Each row is a point on a landscape with many valleys, with its height.
A ball rolls from a point to the lowest of its 2 nearest points, and stops where none of them is lower. Distance is the straight distance between rows; heights are no part of it.
Doti height 818: [ -5   9  18   2 -16  15   3   8 -32  12  -6  -8   1   5   3   6  -9  -8
 -24   7 -15 -20  16 -33 -20 -30  -3  -3   3  32 -19 -29  -7  27]
sar height 468: [  9  14 -25   9  -7  14   7  -2 -17 -10 -32 -20 -14  23   8   6   4 -16
  -6  22 -11 -12  -6   3 -11  14 -20  -7 -11   7   8  -8  -9  -5]
Zedan height 495: [ 20  25  -5  -6   2   0 -10  -8   4  30  -3   5 -49 -12   7 -10 -10  10
 -36  23 -20  15   1  23 -10 -18  15   4  -4 -12  25 -17 -22  -8]
lizo height 800: [ -2 -13 -19 -10  33 -10   5  -5  30 -22 -10   0 -18   3 -10  22  -9  11
  18  -4   7 -30 -25  -7   1   5 -26  14  -9 -16 -10  -6   1  -9]
zamiz height 783: [ 15   3  24   5   6  -1   9  27 -21  14   1  -6   8   8   9   1  -7 -14
 -16  14   2   9   7   1 -13 -17  -2 -15  10  18  -4 -46 -27  13]
fimu height 478: [-14   1   5   1  -5  13  12  35 -11  -8  28   3  17  10   7  -4  20  14
  23   1  12  -3 -23   3  10 -17  19   6   2  -4 -11  -8  17  -2]
fusa height 638: [ -6 -18   5  -8   3   1 -40   9   3 -13  11  -2   7   5   8  33   1   3
  -8  -8  18 -20   8  -2 -14   0 -16  -2 -14   0 -29   4  38   3]
gomu height 727: [-29  -9  -5 -20   3 -12 -21  -5  11 -36 -14   2  -2 -12 -15  -7  22 -12
 -11   0  14   5   0 -14  16  24 -13   0 -10   4 -13   7  45   2]
Digo height 567: [  6   6 -15 -21 -10   0   6   7   4 -20  -5   0  31   0   5 -15  -2   6
  26  22   8  25  12   1  13  24   4   8  -2  -2  11  15   7  10]
Zumug height 242: [  5 -12 -10  17  12   9 -32 -34 -11  -7  -3  22 -15  26  -8  -3   9  18
  19 -22   0   1  -4  19  30  16 -10  -1   2   6   3   9  21  -2]
rom height 453: [ 12  -3  24  -2   6  12  14  11  19  17  16 -17  17 -23 -30 -17 -14   4
   5 -15 -10  15   7 -13  -1  -5  12   9  15 -14   0 -16 -17  -9]
fura height 70: [ -4   0   6  -8 -14  -4 -31  -7  13 -27 -21  11  -3  11 -10 -14  18   5
  30 -22  12  14   8  19  22   7  -6 -13  16  17  -9  19   4   8]
zozon height 692: [ 18  -7   4  -2 -19   9  -2  13  -2  11  16 -14  11 -19  18  13   7 -24
  -8  -2   2 -28   0  -9 -19   3   3  -8 -10  -8  -6   1  28 -15]
Rimog height 900: [  5  -1   9   7 -22  -2   0   7   2 -14   8   6  26  22  -9  -6   7   7
   8 -33  13   8   3  16  26  16  -2  10  11   4  22  12  22  22]
Kom height 729: [ 44   3  -5   3   0   9   5  -4  -1   3  23   6   6 -32  15   6  -5   0
 -16  18  -7   8  -4   7  -9  12   4  -1 -15 -27   2  -9   4 -24]
zal height 673: [-26  -4   1  27  -2  -1  12   0  -2  17  16  -6  -8  17  -4  16 -17  -7
 -11   1   1 -32  -2 -12  -4 -28  12  -4   5   3 -10   5  -1   8]
didug height 615: [ 15 -16 -16  -6  25  13 -17  15  -2 -26  -7   1   1  12 -16  24  21   2
  30  -4   8  20  21  -1  16  -2   1  -3   5  -9  -5   3   7  -4]
balo height 753: [ 18  17   5   8   5  21   1   6  -9  20 -35  -6 -22  -9   7 -10   7 -27
 -15   9 -21   2  -7 -26 -28 -16  -2  -2   8   5  14 -33 -25  -7]
zorap height 744: [-26  -9  -1  -2   3  -7 -19  -9  15 -22 -16  -4  -9   5  -6  -8   5 -12
  -6  11  18  15  19  -4   0  14   5  -7 -11  24  -9  22  33   0]
Depal height 640: [-22  -9 -16   0   3  -4 -13   0  -7   7   6 -14 -13  17   1  26   5 -10
 -16  10 -11 -53   5 -27  -7 -28  14 -10  -2 -10  -6  16   8   6]
zaku height 853: [-28   4   4  11   7  -4  28 -20  -9   9 -13   4 -14  -8   6 -23 -10   4
  10  13  -5  -7   7 -26 -27   3  -1   5  -2  25  -3  -6 -11   0]
kagi height 588: [ 14  11  18  20 -10  11  18   5  -1  18  15  -4   3   0 -10 -10  -2   0
 -21   4 -11   1 -18  -1  -1  14   2   6 -17  -1 -18  -4 -12 -21]
ziva height 562: [-18 -14 -19 -20  26  -4 -16 -11   4  -5   9  -1  23  -4   1  18  -5  13
  30   0  -2 -27   9 -23  -7 -10  -3  -4  -5 -10   2 -14   7   7]
Zimiv height 364: [  3  11  15  -8 -27 -19  -9  13   1  -6   4   3  18   4  13   6 -17  -6
 -15   9   8  24   9  10 -10  30 -15   6  -3  21  -8  10  16   5]
mos height 568: [  5  -3 -19 -20   8   9  -5   2  -9  15  -1 -12 -12 -16  15   8   4 -25
  11  11 -15 -13   5 -14 -14 -22  11 -23   4  -9   9 -12 -18   0]
tuk height 555: [ 11   6  12  -6 -28 -17  20  11 -24 -20   9 -12  11 -34   1  -1 -22  -7
 -13   8   5  14  12  -8   2  -5   9 -17  -6  11   3 -25 -16   2]
papuf height 699: [ -9  -8  -8  -1  13  23  -9 -13   2  19   2   6 -21  21  -4   0  -5   5
   6  -8 -14 -28 -14   8 -23  -8  13  -8 -12  18   6   3  20   1]
muso height 443: [-14   8  21   6  11  18   2  27 -11  14  21   1  23  16  -2 -11   8   8
  -7   7   6 -19 -18 -19  -9  -6  12   8  -1  -1 -13 -26   9  -8]
Fer height 240: [  0  -1 -20 -20   2   1 -17  -6  17  11   0   1   5 -19   3   7 -29  23
  25 -12  -4  28  10  11  10  23 -24  16   0   0  -1  10  24  -5]
Beva height 590: [  8   3 -22 -13 -15  -6   9  -3  10  -7  -1 -19  20   8  -3   6  -9   7
  17  -2  -2  -1  14  -2  21   8  -1 -10   4  -2   4   5  -2  13]
nifi height 835: [-17  15  15   0 -16  -6  14   8 -15   8   2 -12  12 -17  -1  21 -20  -3
 -24   3  -1 -24   0 -27 -28 -22 -13   1  -1  14 -21 -39   6  15]
zep height 403: [-29   3  23   3   8  -5  14  10   1  15  10   7  15  16  -4  -4  19   0
 -12   7  -4  -8 -23 -22   0 -11   5   6  15  -9   3  -2 -16   0]
Zedit height 417: [ -5   2  24   1   0   3  15  12  11  20   6 -13  20 -16   1  -2 -20   7
  17 -33   7  11  10 -18 -15  -8  -4  -7  14  13  -7 -20  -7   3]
sutum height 666: [-22 -12  19  16  19 -22   0  32   5   3  10   2 -18   3   3  11  13 -13
   6 -14  16  -2   0   1  -3 -21   5 -11   8   0  -8  22   0  -4]
suri height 208: [ 25  -1  -3  28  11   6   8  -7  -2  12  -5   4 -14 -12   5 -11   4  -7
 -14   4  -5  19  10  31 -11 -12  14  -8  -8   4  19  -4  -5 -19]
rusek height 490: [ -8   9  36   5 -10  -7  13  19 -18  -2  31   0  13 -14   1 -13  -2   6
 -18   6  10   6  13  -5   7 -27  15  -8   9   3  -8  -1 -34  14]
kamif height 454: [ 41  18   5 -11  12  12 -10   6  -2  17   2  -3 -23   3   9 -11  11  -9
 -46   9  -7  -3  -2  18  -2 -30  18  -6  -4 -17  21 -17 -19   1]
bimil height 243: [ -1 -10 -20 -18   1 -16 -19 -19  27   0   5   2 -22   0  -5  11 -13  -9
   6  -2  -1   1 -11   9   6  30  -2   2 -13  -3  -1  31  30 -14]
las height 627: [-18   5 -10  -9 -11 -11  10  22   8 -14  -2  -4  20 -26  13  15  -9  23
  25  -9  23   9   5  -6  -3   3 -13   7   3  11 -18  20   6  17]
bedes height 685: [-11 -13  -3  10   7 -12   2  17   3   9   8 -18 -18   4  -4  22  15 -30
  -3   4   5  -6  -1  -1  10 -36  12 -22  13 -13   8  17 -18  -8]
fale height 563: [ -7  17   4  -1   2  17  16  -7  -1  20  12  -4  -9   7 -19 -17   9   5
 -11  29 -15   8 -22   3 -13  16  18  -4  -2  -1  -2   7 -34  -7]
Sikod height 712: [ 29  -1  -7  -7   1  13  -2  15  -5   5  11  -6  18 -12  18  10   8 -11
  -2  13  -9  -7 -20   3  -8  11   5   2 -13 -28   1   3  24 -15]
Vidat height 540: [ -1  -6 -36  -8  17   8 -15 -22   4 -19 -17  19 -17  21  -9   4  -9  22
  15  12  -5 -11 -11  17  -5   7 -19  10 -14  16 -13  16  10  -1]
Zized height 420: [ 27  11  -1   7 -21  19   4 -34 -17   5  16 -12 -13 -17  -9  -7  -5  12
  -6  -5 -17  -2  10  12  19   4   4  -4  -6 -10  -6 -12 -19  -7]
fasi height 737: [  3   2  15  18   0  23   0  10  -3  23 -28  -2 -28  -3   3 -15  22 -27
  -9 -14 -24 -12 -11 -13 -29  -7   5  13   9  11  10 -12  -5  -4]
rarif height 798: [  4  16  18 -11  -9  -2  -6  17 -24  15  -7  -9 -12   7   8 -18 -11 -17
 -27  10  -4   8  11 -16 -11 -27  15  -9   5  30  -9 -24 -33  23]
Fogo height 763: [-19 -21  -4 -19  33 -17 -18   6  15  -9   1 -10 -18   7  -7  -3   2 -26
   8  10   8  11  19  -3  -8  -2  22 -15  -2   7   1  10  19 -16]
punuz height 874: [-17  14  12   9 -14   1  25  -3  -5  -6   6  -1  32 -13  -9 -27   3   7
   4   4   8  14 -12 -19   5  18   4   2   4   3   4  -1 -10   2]
nonan height 643: [ -2 -24 -10   7  12  -9   9 -10   6  -4   9  10 -23  29 -28  17  -2  15
  27 -15   3   6  -5  -2  20  21   6   3  23 -14  -1  24 -21   0]
zug height 864: [-23  13   7  14   5  17  19  -2 -31  -2   2  10   9 -17  -5 -32   0  11
   3  17  -8   3  -3 -25 -14  18   0   6  -1   8 -12 -10  -2  -4]
Fenin height 505: [-14  -4  -8 -13  16   1   7   6  -2  -6  18  18   2   3   1  -8  16  16
  27 -13  -1   2 -19  -1  21   2   3   1  -1  -7  -1  -7  13   7]
Zime height 144: [ 29  -3  -7  30 -12   2  10  -3   2  -1   3   3   4 -13   4 -17  -8   6
   8   3   1  22  20  32   6  -4  16 -14   3   4   9  17   2 -10]
Gik height 266: [-31  11   1  -9  13  -1  13  20   7  14  -4   3 -12   9  15 -19  12  -4
  12  16   2  -2 -15   0 -25  -9  25 -18   7   8   6  17 -30  13]
rup height 378: [ -1   6  14 -19 -10  -4  -2  -4  17  17   1 -25  16 -28   6  20 -30   7
  -3 -28   2   6  20 -23  -2 -14  -7 -11   9   6  -8 -23 -12  12]
Kisug height 883: [ -8   5  13  -3 -12  -4  23  10   3   2  11  -8  31  -7 -18  -3   3   8
  -2 -14  10  12 -10 -23  23   9  -2  20  12 -20   9   7   1  16]
bomud height 586: [ 19   7  -4 -15 -17 -17  -2  -7  -8 -17   3   3   9 -20  18 -17 -19   0
 -16  20  -1  21  29   4   3 -12   5  -9 -14  15  13  -6 -11   4]
Fufe height 135: [-22   1  -4   8  -7 -12  -3  -8  -4 -30 -31  15  -7   9  -2 -23  19  -1
  27 -31  13 -12  -3   9  12  -3 -13 -11  15  16  -4   5   3  14]
Zosi height 541: [ -7   5 -21 -12   3  -3 -10  -2 -13 -17 -18  20   3   5  18 -24  15   5
  28  15  -1  18  -1  16  -4  12  -1   1  -7  13   4  19   8   5]
Duf height 481: [-21  -4 -20 -16  19  14 -20  -3 -22 -10 -15  18 -23  19  12  -5  33  -3
   8   9 -21 -12  -8  -2 -16   6 -13  10 -23   5  -9  -5  15   0]
safut height 719: [  6  -7  -5  13   0  27  -2   0  -7  29  -3   5 -25   1  -6  -4  20 -14
  -2 -14 -25 -10 -24  18 -20  -9  21  -2  -3   2  25   4   3  -6]
Div height 684: [-27 -16   0  11  22  -9  -7  31   9 -19  17   9 -16  14  -2  13  10   2
  11 -10  27 -15   1  12   5 -17  -7  -6  -2   5 -29  -3  14   2]
tep height 191: [-16  -4 -12  15  10   4 -14 -28 -14 -13 -14  27 -20  18  -4 -17  25  -1
  20 -19  -3  -3 -12  25  15   9 -15  -9   6   7  10  -4  -4   1]
bogeg height 611: [  1 -11   1  -5  19   7 -32  -1  24 -15  -8 -11 -10  28  -5  27   1   3
 -13  12  22 -14   4   6 -16   5 -21   4 -14   1 -31   3  22 -11]
kef height 661: [  6  -7   6   0  11   8 -17  17  -6  -4  -7   1   2   6  10   5  19 -14
   3  15   2  29  14  15 -18 -18  -1 -11 -10   4   7  20  -6  -5]
kerat height 591: [-11   2 -15  -4  -6  21   4 -23 -12  17  -3   0 -18  25 -12   5   2   6
   4   8 -18 -10 -24   2   0  -3  13 -18   2  -4  13   7 -37   7]
Dod height 609: [ 25   5  23  18 -16   0  28   2  11   4   8 -13   9  -5  -5  15   1  -9
 -24 -19   0  -2 -11  -3  15  -2  10   3   7 -18  -3  -2 -12 -12]
Sime height 680: [  3  -2  -6  -1  13  27  -5  -8  12   0  -3   7  -6  28   6   5  -4  20
   8 -23   0 -39 -18   6  -8   0  -9   5  -9   8  -7 -22  15  -6]
Geb height 711: [-22  -4  -4 -14 -12  -4 -14   6  -1 -20   3  18   7   0   1  -6  25 -10
 -10 -22  -4  -7  -3  -2  15   9 -20   8  -4   0 -20  -2  42  17]
Baz height 612: [ 17   6  -3 -15  -3  -3  16   8  13   7   5 -10  -5  10  -4   8  -5  14
  14   7  -6  10  16   7  26  -4  17  -3  13 -12   9   3 -29   1]
nebeb height 412: [ 23   6   3  -9  -1   7   0  17   0  15  11 -15   4  10  15  -8   9 -19
 -29  23 -14  -9  -9  -2   2 -26  26  -1   4 -11  12  -3  -7   2]
fisop height 600: [-22  -9 -20 -18   8  -1 -21   0   3   0  -6 -18  14   9  -1   9  -2  -9
  16  12  -1 -37  11 -26  -9 -35   9 -11  -1   5  -4   2  19   5]
kaz height 368: [ 19   7   7   3 -10  -3  -1 -17  -2  21   1  17  25 -30  -4 -11 -28  26
 -17  -6  -1  28  13   1  -4  -6  -1  19   6  -9  12 -20   1 -19]
keb height 610: [  6   2  20  39  -4  26  20   3 -24  -1  -6   9   5  -6   2   2  16  11
  -7  -3  -7  12 -17   7  -2   2  -5   5  -5   4 -11   4 -24  -8]
Zup height 500: [ -4   8   0  13  -8  28  10  -2 -16  12  17 -22   0 -37 -15 -14  -4   0
  -6   1 -10 -12   8 -14  -8  -6  19 -16  -5   5 -13 -24  -1  -8]
Dop height 268: [  3   9  -3   2 -36 -10  20  -5  12   4  10 -16   2 -48  -3   0 -12   7
 -11  -2   9  21   1   8  14  27  -3  10  -1   4   6  23  10  11]
pob height 512: [-23   3 -27 -23  10   9 -10 -20  -3 -13  -9  31 -14  22   7 -24   6  13
  23   9 -16 -10  -9   2 -11   4  -7   5 -19  18  -6  -1   9   7]
difib height 663: [ -3   9  10  15  -6  12  19  20  11  -1  -7  -5  14  30   0   5 -12   9
  14 -17   9 -28 -17   2   0 -10  -4  -1  -3  22 -12 -17   1   0]
nife height 631: [ 40   0   9   1  -1  -7  -4  -3   7   4   3 -20 -16   3  13  23  10 -11
 -15  -7  -4  -5  -3  -3  15  -7   2 -13   1 -26  -1   0 -34 -14]
Sote height 455: [ -8  -5  18  12  -4  -1  14   9 -11  15  19  10  21 -17   5 -17  -9  -4
 -14   8   2  17  18 -15  -9 -29  18  -2  11   9   9  -4  -8  10]
vemo height 628: [ 27 -11 -21  -6   5  -6  20  -8  13   8   9  -3 -21  20 -15  23 -14   5
  14  -9  -1   2   4  -2  28  17  14   4  13 -29   0   9 -20  -1]
dosi height 535: [  5  22   1  -3  -3  13   2  -3  -1  15   4  -5 -23 -10  -5 -31  -4  10
 -20  37 -20  12   7  13  -8   1   9   8 -11   2  -4 -22 -32 -12]
megil height 434: [ 10  16   6   5 -14  -5  21   7 -24 -13 -25   4  14  14   9   2   2 -23
 -15  24  -8  -1  -9  -8  -9  17 -17  -4  -8  12  -7 -23   2  -6]
pigab height 499: [ 14  10 -32  -5   0   4  -8 -17   3   7 -23  -6 -21  14  13  14  -4  -6
  -6  25 -13   7  -9  19  -6  14 -15  -8 -15  -6   9   4 -18 -13]
mufu height 745: [ 39  -9  -2  -2  17  -5  22   3  13  11  10   9   6 -21  -9  17   7  10
 -14   6   3  12   1   6   2   0   7  13  -4 -37   6   1  -3 -24]
leve height 700: [-40 -11 -14   0  12 -10  -1  17   1 -19  14  23 -21   9  -3  11  22   5
   7  -6   4 -39 -25  14   1 -31  -8   2  -6   0 -18  -8   7   4]
fir height 601: [  0  -7 -16 -10   5  21  -2 -26 -10  12  -2   2  -4  -7   3  13   8  -1
  16  -3 -25  -5 -11 -14 -14 -19   5 -16   2  -7  17  -1 -33   3]
Zoli height 838: [-24  -1  -6   5  15 -15   5 -44 -10   8 -16  -1  -5   4   9 -13 -23  -3
 -11  20 -13 -20  12 -29 -10   8 -21   8  -6   9   4 -19   5   3]
dizuk height 340: [  5   7  18   4  -2 -19   1  -3  16  10  -6  32  -6 -10  13 -28  -6  20
  12  -8   1  22 -12  24  12  22  -1  19  19  -6   7  16   8 -10]
Nelav height 398: [ -6   0   4  12   2 -17  29  -6   8  -4  -1  10 -23   1   3 -13   9 -11
   1  -3  -3   0 -40   8  13  23  12   2  -5 -11  -1  25  -6 -11]
fovu height 824: [-17  -5  -7   4  22 -27   6 -19  15   8 -16  -3  -7  22   1   7 -20 -17
  -9  11  -2 -22  -1 -19  -2  -1 -17   5  -3   2   5   3  -5  -2]
suta height 296: [ -7   5 -10  -2  -2 -14  -2 -26   9  18   7   7  -8 -15  -1 -17 -27  18
  30  -2  -9  17   2  20  12  24  -2   7  11   1   4  14  12 -13]
dis height 789: [  6  -1  -7   2  23 -16  22   8  18 -11  -9  -8 -12   7  -5  17 -23  19
  26 -19  14  -1   0 -11  17  24 -23  17   7 -16 -19  -3  -2  -1]
vikog height 319: [  2   2  -2  -6 -18  -8  19  23   1   6  11  -4  20 -27  10   3 -12  -4
  -7   2  13  19  -5   7  -6  27 -11  14 -12   3  -1   4  20 -10]
Vov height 892: [ -4   3  18 -11 -10   4   0  -5   8   8   7  12  30  14 -11  -7   7  15
  -8 -23   7  11 -11   0  19  20 -11  35  13  -5  24  -6  18  16]
sor height 359: [-14   3  39  -3  -1  -3  15  16  -2  -6  -4  34  16  -1  12 -22  30  -1
  -4  -2   2  15 -19  -4  -4  -4   9  14  11  -1   1  17 -11   3]
bebek height 780: [-12  -4   1   9  15 -33   3  -1   4 -11   0   8  -3  -4   2   4 -11  12
   9 -13  19   8  -3  -6  21  37 -25  21   2   2 -11  13  12   3]
gavet height 533: [  1  -9 -28  -2   2  -4 -17 -21  -3  -1 -18  14 -29  -3  -8  11  -9   1
  12  18 -14  19 -15  25  -7  12   1  -6   1  -6  26  16 -26 -15]
pimip height 667: [-11  -8   0   6  -2   3 -12  18 -19  -7  15  -6  16 -12  17  31   5 -15
   4  -9   5 -10   6 -12 -10  -9  -3  -3  -8  -2 -13   5  24   1]
gisob height 560: [-11 -13 -25 -28   2  10 -11  11  30 -23   6  14  12  24 -20   5  -3  21
  19   3  10  -9  -6   9   5  -3  -8  16 -12   0 -13  24  18  25]
Gur height 325: [ 15  21  15 -27 -30  -6  -6  -7   2  -2   8 -27   8 -15  10  13 -18  16
 -21 -19   0   0  13 -11  18  -9  -8   6  -7   2  -9 -21 -17  23]
dav height 373: [ 21  26  10 -10 -35   9 -10 -21  -5   1  -3 -21  -1   6   3  -6 -16  12
 -23  -4 -12  -6   9   5  26 -14  -1   3  -9   4   6 -22 -24   6]
mede height 326: [ 19 -16  11  20  13  12 -15 -14 -16   3 -19  12  -4   3  13  16  19 -26
 -21 -16  -8  -9   3   5 -15  -2 -11  -1   0  -6  12  -6  10 -19]
begop height 413: [ 10   4  17  18   4   2  18 -11   0  10  15  19  27 -36  -5 -24 -10  18
 -17   4   1  20  10   0  -9 -19  15   5   3  -3   8  -5  -9 -12]
nito height 686: [ -1  -4   4  -3   2   2 -32   1   0   6 -18   9 -24  13  13 -12  19  -9
   5  12  -1  35  15  30 -24 -11   4  -4  10   4  27  33  -6  -5]
Nutub height 605: [-19 -13 -14 -22  -3 -10 -12  24   6 -25  -8 -11  21 -15 -14  20  -3   6
  13  -6  35  23  17   5   3  13 -22   5   3  19 -18  19  25  25]
Lifo height 213: [ 25  14   6   9 -33   1  21   1   5  -2  11  -9  14 -29  -3 -23 -23  18
  -4  -3  18  25  15  13  18  15  18  -3   2   1   8   8  -8   9]
mes height 656: [ 16  -6  20  10  10  -6  -7  14 -12   8   3 -23 -21  -6  13  25   9 -25
 -33   1   1 -19   7 -10  15 -28   6 -22  12 -17  15 -10 -27   2]
zag height 148: [-14  -7  -3  -5  -1 -10 -22 -13  23  -3 -14   8 -11  29 -11 -15  -2 -12
  24  -6   6   9   1  24   0   6   5  -8  12  17  13  16   1 -10]
Puvit height 382: [ -4 -15   2   6  19   2 -30 -18 -17  -8 -12   3   5  12   7  12  26 -17
   1   0  -5 -16   9 -15  -8  -9 -14  -4   0  -9   6   7   0  -1]
vep height 919: [-13  18   9  13 -35   8  13   2 -14   0   3  -4  23  17  -2 -16 -17   7
 -12   6   8 -12  22  -3 -11  -6   5 -13   0  34  -8  -2   1  31]
sud height 646: [-16   8  -7 -12 -11   4  10  -1  23   4   4   1  15  -6  -3   6 -24  36
  10 -11  19   5   2   0   3  17 -18  20  -1   4  -9  27   1  36]
lezim height 278: [ 30 -17   1  23  -2  17 -17 -15 -22  20  -2  11   7 -14  13  -3  17 -20
 -18   0 -15 -22  12 -10 -17 -19   9   5  -2 -11  16  -8  15   9]
Kenez height 618: [  8  -5   0  -7  -6 -26 -18  -8   6  11   2  -5  -6  -5   5 -21 -15 -24
 -18  19  -3  19  41  17   0 -10   8 -16   2   9  12  -7   8  -5]
fazul height 404: [ 20   6   6  -4 -13 -20  16  13  -5  -5  -7  -5   9  24  17   4  -7  -9
 -18  31   2  12  -6  10   2  24 -10   2  -5   1  -4  -4  -5  -7]
todo height 521: [  9   2  28  20 -27 -28  16   9 -16 -13  13  -2  12 -12  10   8  -9   1
 -12   0  19  11  13   1   2  -7   9 -14   2   5  -8  11 -30  16]
fep height 167: [  3  -1 -16 -22  -2  -7 -25 -13  35  13   1  -9  -5   6 -12  17 -23  13
  11  -8   1   1  10  13  13  32 -12  24  -3 -16  -2   8  35  -5]
beno height 209: [-21   0  -4   1  -5  -8  -2  -2  12   3 -22   3 -15  31   5 -19  10 -12
  14   2   0  -8 -12  12  -7   0  11 -21  17  16  19  23 -21  11]
Zezol height 371: [  7  10  12   8  -1  -9  29   0  12   3   9  18  -8 -23 -14 -21   0  14
   6 -10   9  11 -24   9  18  43   6  27   5 -14  -2  28  -4   0]
vos height 593: [ 22 -13 -17  -1  13  -1 -22 -16   4 -16 -14   5   0   3 -20  16   8   2
  34 -15  -1  23  19   9  24   8   2  -3  14 -16  15   8 -11 -15]
Lomek height 639: [ -1 -20   8  -2  29  -2 -17  21  -5 -17   0  10   5  -4   3  22  21 -10
  12   4   8  32   9   3   0  -3  -8  -8   7  -6  -1   9  -3 -18]
lubud height 694: [-29  -6  12   3   1 -19  -8  12 -17  -8  12  13  10  -6   4  -8  21 -15
  -9 -18   8  -4   0  -7   0  -9   0   5  -4   7   3   5  41   6]
Muvor height 585: [ -5 -11  -7 -14  21   7 -29   9  35 -32  -4   7 -10  34 -30  12  -3  19
   4  -5  22  -3   5   7   5   2 -11  11  -6   1 -24  -3  23  10]
movir height 629: [ 13  11  21  11 -21  11  17   4   7   8   2 -29  15  -5 -18  14  -9   3
  -5 -22   5 -26   9 -16  16  -5   1 -17  16 -12   1 -22 -12  -4]
zopit height 459: [ 19   0  -4   7 -17  34   2 -33  -6  13  16 -14  -7 -33 -14  -7   4  -1
   2  12 -24 -10 -10   0  -7   3  19 -16 -15  -7  -8  -7 -17  -8]
nudo height 529: [-13 -13 -28 -24  31   8 -17   8  -2 -17   9  17   6   6  -3   5   6  26
  38  -7  -4 -12  -6   2   5   1  -6  -2  -8 -10 -17 -18  22  10]
reniv height 584: [-11  -3 -25 -22   0   8 -16  21  14 -33  -1  -5  14  -6  -7  -2  -3  11
  21  -4  21   2  -6   6   8  16 -22   7 -21  12 -13   6  44  23]
sule height 273: [ 18  -7   5  36   9 -12   2 -19 -26  -1 -20   6 -19 -16   8   7   6 -16
 -16  -4  -6   5  16   8 -16  -5 -14   0  -4   4  21  -1   1 -21]
Sovof height 768: [ 24   7  11  13   3  19  10  21 -29  20 -12 -18 -16 -12   7   0   3 -21
 -25   8  -6  -5  -5  -9 -26 -11  -4 -12   3  -1  -9 -39 -29  -7]
lem height 320: [ -8  11  23  -2  -4  -3   8  24  -7  -3  -7  15   6  10  21 -15  18   4
  -3  22   9  13 -13   5 -24   4  11   3  10   8 -14  23 -23   9]
gok height 909: [-12   4  13  15 -33   5   6   3  -7   9  21  -2  35  10  -2 -10   5  13
  -9  -6  11   7  13   7   7   8   1   1   3  15   8  22  13  30]
meror height 720: [-48   4   0  15   7 -19   4  14   2  -7   9   0  -2   7  -5   6   6   5
   3 -18  20 -42 -21 -16   2 -33  -5  19   3 -12  -8 -12  21  -6]
bep height 440: [-17 -11 -15  -1  18   3 -17  13 -35 -20 -20   7  -3  11   9  -3  35 -23
  -4  18  -9  -1  -1  -9 -10  -5   0   0 -14  -4  10  -7  22  -1]
Vun height 309: [ 13   3  -9 -11 -12 -15  -9 -15  12  -2  13  -3  -9   6   1   4  -1  -7
 -11  22 -17   9   7   7  18  16   6  -2  -7 -13   9  32   7 -10]
gaz height 363: [ 13   5   4 -15  -9 -10  -3  -8  20  14   5  -7   1  20   9  -5   6 -23
 -28  21 -19 -13 -11  -1  12   8   8   5  -4 -24  19   8  -5  -9]
lokuz height 307: [ 19   3  -1 -11 -12  11  -7 -15  14  22   8  -4  23 -29  -6  10 -19  20
  12 -17  -6  22  10  13  11  21  -2  24   8 -15  23 -15  10  -8]
Nosu height 811: [-13  -2  -3 -14  14 -16   3 -14  31 -13 -25   0 -14  16 -10  11 -15  -5
   1  -5   0 -31 -17   0 -19  -5 -15  11 -10   3   0  -7  -1 -12]
Fusil height 534: [  4   7 -10  -1  -3  13   7  -1  -9  11   9 -29  -1 -10  12  -4 -13 -11
   0   2 -10 -23   4 -18  -9 -23  17 -28  -5   1  -8 -22  -3   1]
Lukop height 758: [ 27  -8   2  11  20 -27  22   5   7  -4  -1   5  18 -22   2  12 -13  -7
  -4 -10  14  19   8  -7   7   8  -3  17   5 -22  18 -10  16 -21]
vuk height 647: [  3  21  17  10 -19  10  22   3  -1   2 -13 -26  15  15  -6   0  -6  -1
  -8 -18  -6 -19  -7 -10   0 -19  -8 -12   6  10 -18 -34 -19   4]
Lim height 662: [-18 -12  -6  18   7  -6  16 -19   3   2  19   4  -2  18 -18  10  -7  17
   9 -17   5 -14   2  -5  11  -9  16  -9   9  -1  -4  18 -10  10]
Rati height 769: [ 15 -12   1  14  22 -19   3  -5  -1 -21  -2   4  10  -1  -7   0  -9   4
   3  -8  16  25  14  -4  24  30 -18  19  11  -9  15  -8  20  -7]
metag height 566: [ 15 -16 -23  -3   1   5 -28 -28  -1 -11 -21   8  -9 -22  -3   8  -1   0
  25  -3  -9  25  -1  22   7  10  -4   0   7  -8   4  30  -1 -20]

For each start below, name the point where the ball stops.
fisop -> fura
bomud -> fep
Kisug -> gisob
kef -> Zime
Baz -> Zime
fale -> fep
fir -> Gur
dis -> gisob
Vidat -> Zime

Write out the way that a ball takes from each point below.
kerat -> fale dosi Zedan kamif nebeb gaz Vun bimil fep
zal -> Depal fisop ziva nudo Fenin fimu muso zep sor lem Gik beno zag fura
Rimog -> Vov Kisug punuz zug zaku Zoli fovu Nosu lizo dis bebek Rati Lukop mufu Kom Sikod zozon pimip fusa bogeg Muvor gisob
zorap -> gomu Geb lubud pimip fusa bogeg Muvor gisob
